Each scene shows the same named points in several views. A view is turned or mirrored, and shifted as a whole, has a little noise and may leave points out.

Scene 1
View 1
K_808: |  48 |  35 |  36 |   1 |  23 |  13 |  39 | -17 |  42 |  25 |  43 |  23 |  36 | -10 | -23 |  -9 |  54 | -23 |  11 | -16 | -36 |  25 | -14 |  32 |  -8 |  18 |  51 |  25 |
K_408: |   9 | -16 | -21 |  26 |  25 |  42 |  20 |   5 |  30 |  -1 |  21 |  33 | -39 |  36 | -16 | -10 |  28 | -34 |  -8 |  -5 | -43 |  36 |  -8 | -26 |  18 | -20 |  91 |  33 |
K_816: |  29 |   2 |  -8 |  -3 |   2 |  39 |  35 |  -7 |  37 |   7 |  73 |  40 | -17 |  20 |  -8 |  -1 |  19 | -54 | -39 | -26 | -53 |  51 | -10 | -15 |  11 | -43 |  87 |  52 |
K_264: |  20 |   1 |   4 |  -1 |  35 |  54 |  46 |  34 |  34 |  21 |  17 |  10 | -25 |  28 | -41 | -22 |  44 |  -6 |  -2 | -16 | -51 |  50 |  -4 | -51 |  26 | -18 |  77 |   2 |
K_473: |   7 |  -4 | -15 |  10 |  13 |  13 |   7 |  16 |  35 | -12 |  20 |  24 |  -5 |  28 | -12 | -14 |   2 | -27 |  -7 |  -4 | -21 |  25 | -18 | -13 | -16 |   6 |  64 |  37 |
K_882: |  16 | -12 | -18 |   7 |  14 |  18 | -15 |  -7 |  25 | -32 |  45 |  33 |  -9 |  44 |   0 |   1 |  -2 | -25 | -30 |  -3 | -13 |  26 | -26 |  -9 | -24 | -10 |  68 |  66 |
K_541: |  16 |  14 |  -4 |  22 |  52 |  25 |   1 |  57 |  41 | -18 | -38 |  12 |  -2 |  58 | -43 | -32 |  27 |  12 |  39 |   2 | -14 |  26 | -21 | -29 |  -9 |  31 |  52 |  18 |
K_994: |  18 |   1 |  25 | -25 |   6 |   2 |   9 | -16 |   9 |   9 |  47 |   1 |  26 | -19 | -10 |  -5 |  11 |   1 | -34 |   1 | -10 |  -1 | -13 |  -4 | -27 |  19 |  26 |  17 |
K_195: |  20 |  17 |   1 |   3 |  -7 |   7 |  -9 |   7 |  12 |  -6 |   4 |  18 |  14 |   4 | -12 |  -8 |  -2 | -25 | -15 |   4 | -24 |  -3 |  -4 | -10 | -18 |   8 |  23 |  39 |
K_904: |  38 |  33 |  30 | -23 |  12 |  30 |  28 |  22 |  21 |  24 |  21 |   5 |  22 |  -7 | -36 | -16 |  31 |  -3 | -14 | -15 | -39 |  20 |   1 | -28 |   0 |  -2 |  26 |  12 |
K_125: |   0 |  -9 |   5 |  -5 |  13 |  10 |  15 |   4 |  19 |  11 |  19 |   3 |   3 |  -5 | -15 | -18 |  13 |  -5 | -13 |   5 | -16 |   9 | -11 | -14 | -14 |  22 |  46 |   7 |
K_29: |  16 |  16 |  -5 |   3 |  -2 |   0 |  29 |  14 |  53 |   3 |  35 |  29 |  15 |   5 | -10 | -19 |   2 | -45 |  -3 | -16 | -29 |  33 | -15 |  13 | -20 |  10 |  61 |  36 |
K_549: |  36 |  12 |  -3 |  16 |  36 |  46 |  -5 |  16 |  23 | -16 |   4 |  30 | -13 |  57 | -30 |  -4 |  33 | -13 |  -4 |  -4 | -35 |  29 | -13 | -33 |   8 | -17 |  59 |  49 |
K_49: |  34 |  31 |  11 |  -5 |  14 |  -3 | -23 |  27 |  25 | -28 |  -3 |  12 |  41 |  28 | -22 | -12 |  -3 |  -1 |   0 |   2 |  -1 |   1 | -21 |  -6 | -42 |  27 |  11 |  48 |
K_474: |  30 |  47 |  10 | -25 | -26 |  12 |  73 |  42 |  61 |  41 |  40 |  24 |  26 | -28 | -29 | -31 |   7 | -62 |  -8 | -37 | -62 |  50 |   5 |  -6 |   3 | -12 |  48 |  13 |
K_790: |  16 |  25 |  -5 | -18 | -24 |  34 |  68 |  40 |  45 |  42 |  31 |  26 |  -8 | -16 | -29 | -29 |  10 | -63 | -22 | -32 | -72 |  49 |  13 | -38 |  24 | -34 |  62 |   8 |
K_246: |  17 |   4 |   1 | -19 | -10 |   3 |  10 |  -6 |  26 |  -3 |  61 |  22 |  16 |  -1 |   1 |  -3 |  -8 | -35 | -41 | -12 | -22 |  19 | -16 |  -2 | -25 |  -5 |  48 |  45 |
K_985: |  16 |  -6 |   4 |  11 |  24 |  23 |  13 | -12 |  20 |   4 |  25 |  19 |  -6 |  11 | -15 |  -7 |  31 | -15 |  -7 |   1 | -28 |  15 | -11 |  -6 |  -1 |   5 |  62 |  24 |
K_145: |  46 |  27 |  28 | -13 | -14 |   4 |  17 | -43 |  21 |  15 |  72 |  26 |  36 | -28 |  -1 |   8 |  22 | -42 | -37 | -12 | -34 |   6 |  -8 |  29 | -18 |  -5 |  35 |  50 |
K_917: |  -1 | -11 | -31 |   8 |   8 |  34 |  12 |  37 |  31 | -11 |  10 |  26 | -31 |  40 | -17 | -18 |  -6 | -31 | -19 |  -8 | -34 |  38 |  -8 | -46 |   3 | -18 |  70 |  33 |
K_61: |  36 |  23 |  30 |   3 |  32 |  36 |  26 |   9 |  16 |  28 |  -1 |   7 |  10 |   1 | -42 | -16 |  55 |   3 |  10 |  -2 | -41 |  13 |   0 | -22 |  12 |   9 |  39 |   1 |
K_352: |  32 |  19 |   0 | -15 |   0 |  37 |  11 |  21 |  17 |   3 |  26 |  22 |  -4 |  20 | -25 |  -7 |   9 | -27 | -33 | -16 | -44 |  27 |   1 | -45 |   5 | -31 |  43 |  40 |
View 2
K_29: | -27 | -14 |   0 |  17 |  30 |  26 | -16 |  -8 |  -5 |  -6 |  15 |  24 |  30 |  -5 | -26 |  29 |   1 |  -2 |  14 |  20 |  -1 | -23 |  14 | -10 |   6 | -12 | -15 | -14 |
K_61: |  -5 | -19 |  -2 |  17 |  -1 |  50 | -15 |  39 | -14 | -25 |  33 |  32 | -16 |  17 |  -4 |  18 | -23 |  14 | -33 |   1 |  44 |  30 |  -1 |  22 |  23 |  11 |  -9 |  21 |
K_474: | -37 | -46 | -32 |  23 |  31 |  62 |  -2 |  31 |   4 | -24 |  37 |  51 |  10 |  11 | -11 |  60 |   2 |  16 | -11 |  -1 | -24 |  -5 |   4 | -19 |   9 | -36 |  -6 | -63 |
K_790: | -23 | -38 | -51 |   4 |  30 |  76 |  -6 |  16 |  18 |   1 |  37 |  58 |   6 | -14 |   2 |  74 | -22 |  37 | -22 |  -7 | -24 |  -5 | -13 |  -8 |  15 | -18 |   1 | -41 |
K_985: |  -3 |   0 |   4 |   7 |  10 |  27 | -27 | -11 | -10 |   8 |  18 |  30 |   5 |   3 | -18 |  18 | -25 |   6 |  -5 |   5 |  32 |  -4 |   1 |   9 |  19 |  11 | -10 |  28 |
K_808: | -21 | -33 |   6 |  24 |   1 |  23 | -31 |  17 | -24 | -20 |  13 |  33 |   8 |  53 | -35 |  15 |   0 | -13 |   4 |  -1 |  29 |  15 |   8 |  11 |  21 | -31 | -19 | -13 |
K_473: | -13 |   1 |   2 |   9 |  22 |  28 | -14 | -15 |   2 |   5 |  15 |  13 |  24 | -31 | -16 |  21 | -18 |   9 |   6 |  24 |   9 | -24 |   9 |   6 |   5 |  14 | -15 |  25 |
K_408: |  -5 |  -3 | -27 | -18 |   9 |  49 | -36 | -21 |  10 |  29 |   0 |  24 |  19 | -30 | -16 |  39 | -37 |  32 |  -2 |  15 |  16 |  -7 | -15 |  30 |  17 |  16 | -14 |  29 |
K_541: | -23 |  -3 |   6 |  17 |   2 |  56 | -10 |  50 |   1 | -37 |   7 | -22 |  17 | -52 |  -9 |  -5 |  -7 |  18 | -11 |  67 |  37 |  17 |  16 |  50 |   2 |  46 | -28 |  43 |
K_994: |  -3 |   0 |  34 |  47 |  19 |   5 |   2 |  -9 | -24 |  -5 |  54 |  40 | -11 |  19 |  -9 |  12 | -25 | -14 |  -7 | -16 |  26 | -20 |  20 | -30 |   9 |  -8 |  -2 |  24 |
K_145: |   3 | -31 |   8 |  25 |  21 |  -6 |  -7 | -27 | -20 |  -6 |  25 |  52 |  22 |  63 | -35 |  25 |  -6 | -17 |  -3 | -31 |   6 | -22 |  11 | -32 |   5 | -49 |  -8 |   6 |
K_882: |   0 |  -5 |   6 |  12 |  13 |   6 |  -9 | -44 |   5 |  24 |   5 |   6 |  41 | -27 | -24 |  19 | -32 |  10 |  17 |  13 |   2 | -37 |   6 |   5 |  -4 |  -7 | -16 |  57 |
K_549: |   6 | -23 | -14 |   3 |  -4 |  39 |  -8 |   4 |   8 |   0 |   2 |   3 |  29 | -23 | -13 |  20 | -36 |  31 | -14 |  20 |  18 |   5 |  -5 |  39 |   1 |   8 | -19 |  65 |
K_816: |  -7 | -33 | -35 |  -2 |   7 |  34 | -23 | -31 |  12 |  39 |   6 |  36 |  34 |  -4 | -22 |  57 | -42 |  31 |  12 | -10 | -15 | -16 | -17 |   9 |  13 | -38 |  -9 |   6 |
K_195: |   5 |  -5 |  10 |  17 |  31 |  19 |  10 |  -8 |  -6 | -27 |  29 |  27 |  23 |  -1 | -10 |  14 |  -5 |  -1 | -28 |   5 |  11 | -25 |  18 | -20 |  -6 |  12 | -11 |  42 |
K_904: |  -8 | -31 |  -2 |  38 |   4 |  42 |   9 |  35 |  -7 | -23 |  48 |  36 | -10 |  13 |  -2 |  27 | -26 |  14 | -26 | -10 |  17 |  12 |   5 |   0 |  12 | -14 |  -4 |  11 |
K_125: | -11 |  12 |  20 |  25 |  25 |  29 | -11 |  -1 | -12 |  -1 |  42 |  32 | -11 | -11 |  -6 |  17 | -22 |  -3 |  -8 |   7 |  31 | -13 |  11 | -10 |  16 |  20 |  -6 |  15 |
K_49: |  -5 | -11 |  37 |  45 |  17 |   7 |  25 |  18 | -12 | -45 |  31 |  -5 |  29 | -11 | -14 | -11 |   1 | -10 | -12 |  30 |  17 | -18 |  35 |  -6 | -19 |   7 | -20 |  56 |
K_352: |   4 | -33 | -21 |  15 |  12 |  40 |  13 |   1 |  12 |   2 |  31 |  30 |  18 | -16 |   0 |  41 | -37 |  32 | -24 |  -6 |  -7 | -10 |  -3 |   2 |  -1 | -14 |  -5 |  36 |
K_246: |  -7 | -13 |   9 |  28 |  26 |   5 |   2 | -30 |  -5 |  10 |  32 |  33 |  24 |   2 | -19 |  31 | -21 |  -2 |   8 |  -8 |  -8 | -37 |  14 | -28 |  -2 | -25 |  -7 |  17 |
K_264: | -17 | -20 | -28 |   9 |  -5 |  72 | -23 |  29 |   8 |  15 |  26 |  26 | -14 | -29 |   1 |  44 | -52 |  42 | -10 |  12 |  20 |  23 | -15 |  42 |  26 |   8 |  -9 |   8 |
View 3
K_246: |  24 |  -3 |  -7 |  -8 | -23 | -19 |  31 |   1 |   0 |  26 |  -6 |  -1 |  35 | -21 |  40 |  18 | -66 |  -8 |  -4 | -12 |  32 | -15 | -21 | -15 |   7 |  16 | -24 |   7 |
K_125: |  32 | -12 | -28 | -12 | -21 | -23 |   7 | -11 |  14 |  27 |  -3 |  13 |  27 | -18 | -16 |  -6 | -67 |  -5 |  -2 | -17 |  18 |  -2 |   9 | -16 | -27 |  24 |  13 |  -2 |
K_904: |  25 | -26 |  -2 |   2 | -14 | -29 |  30 |  14 |  -5 |  22 | -38 |  22 |  31 | -16 | -19 | -17 | -25 | -33 | -16 | -17 |  34 |   5 |  -3 |  19 | -41 |   2 |  11 |   3 |
K_882: |  11 |  20 | -20 | -48 | -15 | -41 |  22 |  11 |  25 |  10 |  33 |  -4 |  32 | -11 |  43 |   3 | -77 |  12 |  -5 | -17 |  11 |   9 | -14 | -17 |  11 | -12 | -29 |   2 |
K_264: |  44 | -19 | -15 | -19 |  -8 | -74 |  25 |  53 |  15 |   3 | -12 |  20 |  16 | -44 | -44 | -43 | -57 | -10 | -20 |  -4 |  34 |  27 |   6 |  -2 | -32 | -41 |  23 | -20 |
K_549: |  10 |   1 | -17 | -51 |  -4 | -59 |  30 |  29 |  22 |  -3 |  24 |  13 |  20 |  -6 |   7 | -30 | -44 |   1 | -13 | -18 |   4 |  27 |   4 |  15 | -29 | -43 |  -1 | -10 |
K_541: | -13 |  -4 | -27 | -53 | -14 | -47 |   6 |  14 |  27 |  30 |  19 |  23 |  32 |   9 | -47 | -58 | -43 |  17 | -10 | -26 | -21 |  58 |  15 |  10 | -29 |  -9 |  44 | -29 |
K_29: |   9 |   2 |  -3 | -11 | -37 | -26 |  41 |   8 | -13 |  44 |  -3 |   9 |  30 | -32 |  13 |  -9 | -69 |   4 | -17 |  -2 |   9 |  -7 |  -7 | -11 |  14 |   6 |   4 | -25 |
K_985: |  24 |   6 | -26 | -24 | -26 | -43 |  18 |  -1 |   9 |  11 |   9 |  18 |  19 | -28 |  -4 |  -7 | -69 |  -5 | -13 | -15 |  10 |  -8 |  14 |  -8 | -31 |  -9 |  -1 |   0 |
K_352: |  41 | -27 |  -7 | -16 |   7 | -40 |  44 |  34 |   9 |   4 |  -8 |  -1 |  24 | -17 |  22 | -11 | -41 | -17 |  -5 | -12 |  31 |  11 | -11 |  11 | -13 | -22 |  -4 |  -7 |
K_195: |  19 | -15 | -17 | -19 |  -7 |  -9 |  32 | -15 |   8 |  25 |   8 |   4 |  27 |   4 |  29 |  -2 | -42 |  -5 |   3 | -22 |  -3 |  -8 |   4 |   9 | -19 |  18 |   6 |  -6 |
K_917: |  43 | -19 | -23 | -33 |   7 | -52 |  32 |  41 |  31 |   8 |  22 |  -9 |  18 | -18 |   8 | -25 | -73 |  13 |   2 |  -8 |  15 |  28 |  -2 | -17 |  11 | -23 |  17 | -31 |
K_994: |  27 |  -8 | -18 |  -1 | -27 |  -9 |   6 | -24 |   5 |  28 | -21 |  13 |  38 | -13 |   3 |  16 | -53 | -23 |  -2 | -23 |  33 | -13 |  -6 |  -8 | -30 |  38 | -15 |  27 |
K_61: |  23 | -17 | -16 | -12 | -19 | -42 |  22 |   6 |  -1 |  15 | -20 |  35 |  17 | -22 | -40 | -30 | -32 | -23 | -21 | -18 |  14 |   3 |  21 |  21 | -65 | -14 |  21 |  -2 |
K_145: |  14 |   8 |   6 |   8 | -43 | -12 |  44 | -19 | -32 |  28 | -22 |  18 |  29 | -34 |  47 |  29 | -49 | -30 | -22 |  -9 |  29 | -51 | -11 |   6 | -22 |   8 | -38 |  20 |
K_790: |  64 | -47 |   9 |  21 |  -3 | -45 |  69 |  54 | -19 |  23 | -35 |  -1 |  12 | -56 |  -2 | -25 | -55 | -16 | -18 |  12 |  40 |  -8 |  -4 |  -2 |   6 | -26 |  29 | -46 |
K_474: |  32 | -37 |  21 |  31 | -29 | -25 |  71 |  35 | -41 |  51 | -50 |   9 |  27 | -52 |  -5 | -19 | -46 | -21 | -31 |  10 |  35 | -15 | -12 |   5 |  13 |  -3 |  24 | -41 |
K_473: |  18 |   1 | -20 | -30 | -18 | -35 |  24 |  11 |  15 |  24 |  21 |   4 |  29 | -18 |  10 | -14 | -72 |  12 |  -5 | -12 |   5 |  12 |   0 | -15 |   3 |  -1 |   4 | -19 |
K_408: |  41 |   1 | -26 | -35 | -11 | -69 |  33 |  34 |  18 |  -2 |  28 |   9 |   7 | -43 |   2 | -24 | -84 |  13 | -14 |  -2 |  11 |   3 |  16 | -16 | -11 | -45 |   4 | -24 |
K_808: |  -9 |  14 |   4 |  -2 | -62 | -32 |  34 |  -7 | -35 |  39 | -27 |  42 |  27 | -41 | -14 | -11 | -48 | -20 | -41 |  -8 |  14 | -23 |   3 |  11 | -37 |  -6 |  -9 |   2 |
K_49: | -23 |  -3 | -12 | -36 | -19 |  -1 |  15 | -18 |  13 |  42 |   6 |  11 |  51 |  31 |  14 | -12 | -25 |  -2 |  -1 | -34 | -11 |  26 | -11 |  20 | -17 |  32 |   4 |   4 |
K_816: |  40 |   2 |   0 | -14 | -20 | -64 |  54 |  47 |  -6 |   2 |   0 |   1 |  15 | -55 |  35 |  -1 | -77 |  -8 | -24 |   5 |  41 | -13 | -15 | -14 |   9 | -47 | -29 | -11 |
View 4
K_474: | -15 |  18 |   0 |   7 |  51 | -28 |  25 |  44 |  34 | -16 |   0 |  -4 | -34 |  -2 |  -7 |  11 |   3 |   4 | -17 |  27 | -46 |  20 |  50 | -46 | -18 |  -9 | -33 | -27 |
K_994: |  17 |  27 |   1 | -12 |  -7 | -11 | -23 | -13 |  -6 |  36 | -13 |  32 | -52 |  19 |   2 |  23 |   1 |  18 |   4 |  -2 |  -1 |  -5 |   8 |  -1 |   2 |  -2 |  33 | -38 |
K_808: |  14 |  44 |  26 |  30 |  21 |   6 |  15 | -11 |  -9 |  11 |  -7 |   0 | -22 |  20 |  12 |  -3 | -29 |   5 |  32 |  44 | -14 |   0 |  32 | -40 | -17 |  -8 |  19 | -31 |
K_408: |   8 |  20 |  22 |  26 |   1 |  13 |  26 |  48 |  19 |   5 | -52 | -32 |  25 |  -5 |   5 |  -1 | -19 |  11 |  -6 | -21 |   3 |   6 | -16 |  22 | -45 |  49 |   6 | -18 |
K_61: |  -8 |  27 |  11 |  -1 |   9 |  32 |   1 |  -5 |  -1 |  16 | -29 | -22 |  -8 |  36 | -15 |  25 | -37 | -16 |   2 |   4 |  12 |  21 |  13 | -27 | -40 | -19 |  16 | -17 |
K_917: |   7 |   0 |   1 |  -1 |  -5 |  -9 |  29 |  60 |  12 |   8 | -37 | -17 |  17 |  -4 |  -2 |  28 |   4 |  16 | -23 | -32 |   8 |   1 | -19 |  20 | -33 |  49 | -14 |  -5 |
K_195: |   1 |  31 |  -3 |  -9 | -29 |  -2 |   4 |   7 |  -8 |  33 | -20 |  28 | -18 |   2 |  -9 |  23 |   7 |   3 |  15 | -27 |   1 | -10 |   2 | -18 |  -2 |  15 | -10 |  -9 |
K_816: |  12 |   5 |   4 |  56 |  21 |  -9 |  35 |  58 |  26 |  14 | -45 |  -4 |  -4 | -19 |  27 | -20 |   0 |  20 | -20 |  -2 | -17 |  17 |  24 |   9 | -25 |  47 |  10 | -41 |
K_29: |  14 |  32 |  16 |  10 |  10 | -27 |  25 |  32 |   1 |   3 |  -2 |   5 | -13 |  -2 |   7 |   9 |   1 |  23 |  16 |  13 | -19 | -16 |  10 | -15 |  -9 |  26 | -10 | -15 |
K_985: |  11 |  33 |  20 |  12 |  -5 |   8 |   2 |  11 |   2 |  20 | -33 |  -5 |  -6 |  11 |   4 |   6 | -19 |  10 |  12 |  -6 |   4 |  -3 |  -8 |   4 | -25 |  22 |  22 | -27 |
K_125: |   9 |  31 |  16 | -22 |  -3 |  -6 | -16 |   6 |   4 |  16 | -18 |   1 | -24 |  19 |  -9 |  28 |  -8 |  16 |   3 | -10 |   2 |  -7 | -13 |   6 | -19 |  10 |  18 | -22 |
K_904: |  -6 |   8 |  -8 |  -3 |  15 |  10 |   5 |   3 |   2 |  20 | -20 |   0 | -30 |  28 |  -9 |  31 | -15 |  -7 | -14 |   6 |   5 |  23 |  29 | -31 | -24 | -19 |  10 | -21 |
K_49: |  19 |  18 | -10 | -16 | -37 |  -7 |  20 |  -6 | -48 |  40 |   3 |  27 | -16 |  21 |  -2 |  52 |   2 |   9 |  28 |  -8 |  28 | -26 |  -1 | -29 |   4 |   8 |  -7 |  13 |
K_549: |   9 |   4 |   0 |  28 | -17 |  28 |  40 |  32 | -17 |  31 | -45 | -17 |  27 |  10 |   6 |  23 | -21 |  -2 |  -1 | -19 |  34 |   6 |  -3 |  -3 | -36 |  35 |   1 |   2 |
K_246: |  21 |  18 |  -4 |  13 |  -4 | -27 |   6 |  24 |   2 |  31 | -16 |  35 | -38 |  -7 |  16 |   8 |  15 |  28 |   1 |  -6 | -13 |  -9 |  14 |   2 |   8 |  29 |  12 | -33 |
K_264: |  -1 |  -2 |   8 |  12 |  26 |  17 |  26 |  45 |  19 |  -2 | -44 | -48 |  14 |  19 |  -7 |  25 | -27 |   0 | -35 |  -5 |  13 |  29 |   1 |   4 | -58 |  18 |   5 | -16 |
K_352: |  -3 |  -4 | -18 |  19 |   0 |   5 |  24 |  39 |   9 |  28 | -41 |   6 | -11 |   1 |   3 |  22 |   3 |   1 | -25 | -24 |   4 |  23 |  20 | -10 | -21 |  20 |  -4 | -19 |
K_145: |  14 |  42 |   4 |  41 |   3 | -15 |  -1 |  -6 |   4 |  38 | -16 |  53 | -57 |  -9 |  26 | -23 |   5 |  17 |  26 |  18 | -33 |  -3 |  48 | -30 |  19 |   4 |  22 | -55 |
K_790: | -24 |   9 |  -3 |   7 |  48 | -13 |  21 |  61 |  53 | -15 | -29 | -18 | -15 |  -6 | -13 |   9 |   3 |  -1 | -41 |  -4 | -39 |  37 |  37 | -22 | -36 |   7 | -27 | -30 |
View 5
K_29: |  26 |   0 |   9 | -13 |  23 |   5 | -17 |  31 |  32 |  17 |  -4 |  21 | -12 | -29 |  -3 |   1 |   9 | -40 | -26 | -21 |  -3 | -13 | -26 |  -9 |   6 | -40 |  10 |  15 |
K_125: |  35 |   7 |  -7 |  -8 |  24 |  17 | -28 |  13 |  31 |  -1 |  -6 | -25 |  15 |  18 |  -9 |  -9 |  -1 | -33 |  -8 |  -2 |  -1 | -10 | -37 |  18 |   9 | -23 |  18 |  -8 |
K_145: |  18 |  28 |   9 |  -6 |  -9 |  45 |  24 |  62 |  26 | -18 |  17 |   8 | -25 | -20 |   8 |  28 |  11 | -27 | -46 |  -2 | -36 | -26 | -40 |  32 | -16 | -52 | -13 |  11 |
K_790: | -20 |  11 | -12 |  22 |  14 | -19 | -31 | -17 |  10 | -20 |   2 |   8 |  13 | -68 |  29 | -11 | -31 | -55 | -18 | -19 |  -6 | -25 | -65 | -17 |  34 | -63 | -13 |  39 |
K_904: |  -5 |  21 | -15 | -10 |  -3 |  20 | -28 |  10 |   3 | -39 | -13 | -16 |   8 | -28 |   2 |   2 | -29 | -25 | -22 |   8 |  10 | -32 | -36 |  14 |   1 | -16 |   5 | -10 |
K_808: |  18 |  16 | -21 | -43 |  -4 |  15 |  16 |  25 |  26 | -25 | -11 |  16 | -13 | -23 |  -7 |   7 |  -6 | -27 | -54 |  -3 | -13 | -41 |   3 |  15 | -12 | -19 |  -4 |  16 |
K_246: |  25 |   3 |  22 |   8 |  18 |  30 | -20 |  48 |  22 |  10 |  13 |   7 | -15 | -12 |   7 |  16 |   5 | -28 | -14 |   0 |   8 |  10 | -53 |  21 |   0 | -48 |  14 |   7 |
K_408: |  25 | -47 |  -4 | -39 |  10 |  -4 | -28 | -28 |  49 |  10 |  -5 |  11 | -10 | -12 |  33 | -32 | -24 | -36 |   7 |   2 | -14 |  23 | -51 |  -3 |   7 | -45 |   4 |  23 |
K_541: |  26 | -33 |  -8 | -65 |  19 |  -3 | -67 | -16 |  31 |  10 | -47 |  -8 |   4 | -11 | -13 | -31 | -21 | -25 |  10 |  -6 |  31 |  -6 |  -1 | -32 |  -4 |  19 |  38 | -38 |
K_473: |  32 | -23 |  13 | -23 |  21 |   8 | -36 |  15 |  37 |  23 |  -7 |   6 | -11 | -11 |   5 | -10 |  -2 | -35 |  -1 |  -9 |   3 |  12 | -38 |  -7 |   1 | -32 |  20 |   0 |
K_882: |  39 | -37 |  31 | -26 |  11 |  29 | -27 |  34 |  42 |  31 |   6 |  18 | -34 |  -6 |  20 |  -1 |   1 | -24 |   7 |   6 |   3 |  37 | -50 |   9 | -13 | -43 |  21 |   0 |
K_917: |  18 | -36 |  14 | -11 |  22 |  -3 | -58 | -11 |  33 |  22 |  -5 |   3 |  -2 | -24 |  24 | -22 | -21 | -39 |  22 |  -6 |  10 |  27 | -62 | -17 |  15 | -42 |  21 |   4 |
K_816: |   5 | -28 |   4 | -10 |   3 |   5 |  -5 |   6 |  31 |  -1 |  16 |  36 | -27 | -46 |  43 |  -4 | -23 | -35 | -14 |   6 |  -9 |  22 | -61 |  11 |   7 | -69 |  -7 |  51 |
K_994: |  31 |  26 |   1 |   3 |  13 |  41 | -14 |  46 |  19 | -14 |   6 | -24 |   3 |  20 | -12 |  16 |   5 | -22 | -22 |   9 |   1 | -16 | -40 |  43 |  -3 | -26 |  15 | -11 |
K_352: |  -4 |  -9 |   9 |  -3 |  -4 |  21 | -41 |   7 |  13 | -12 |  -2 |  -4 | -10 | -41 |  31 |  -2 | -28 | -30 |   6 |   7 |   4 |   4 | -66 |   0 |   0 | -40 |   5 |  -6 |
K_49: |  28 |   2 |  26 | -31 |   7 |  43 | -47 |  55 |  17 |  11 | -24 | -14 | -16 | -11 | -19 |  13 |  10 | -16 |  -5 |  -8 |  17 | -15 | -19 |  -9 | -24 |   3 |  35 | -56 |
K_549: |  11 | -43 |   5 | -54 |  -8 |  18 | -43 |  -9 |  32 |  -1 | -19 |   6 | -23 | -25 |  27 | -20 | -31 | -20 |  13 |  13 |   4 |  18 | -40 | -10 | -16 | -17 |  15 | -17 |
K_264: |  -2 | -26 | -29 | -29 |   9 | -15 | -39 | -44 |  20 | -26 | -15 |   4 |  12 | -29 |  22 | -31 | -51 | -33 |  -3 |  15 |  22 |   2 | -38 |   2 |  18 | -23 |  10 |  24 |
K_61: |   6 |   6 | -31 | -38 |  -6 |  14 | -24 | -17 |  19 | -38 | -22 | -22 |  14 | -10 |   2 | -17 | -34 | -24 | -17 |   9 |  -5 | -35 | -23 |   9 |  -3 |  -3 |   3 | -13 |
K_985: |  32 | -14 |  -8 | -34 |   7 |  17 | -14 |   3 |  40 |  -2 |  -6 |  -7 |  -3 |   7 |   8 | -12 | -11 | -29 | -10 |   5 | -13 |  -1 | -34 |  15 |  -3 | -30 |   6 |   4 |
K_195: |  25 |   4 |  18 | -13 |   4 |  35 | -35 |  37 |  28 |   8 |  -8 | -21 |  -5 |  -6 |   4 |   3 |   5 | -30 |   0 | -12 | -18 | -15 | -49 |  -6 | -11 | -29 |   9 | -37 |

In a view up to two points have been moved. Name them for each view, in the order of its rows, or write none.
view 1 -> none
view 2 -> K_541
view 3 -> none
view 4 -> K_264, K_145
view 5 -> K_246
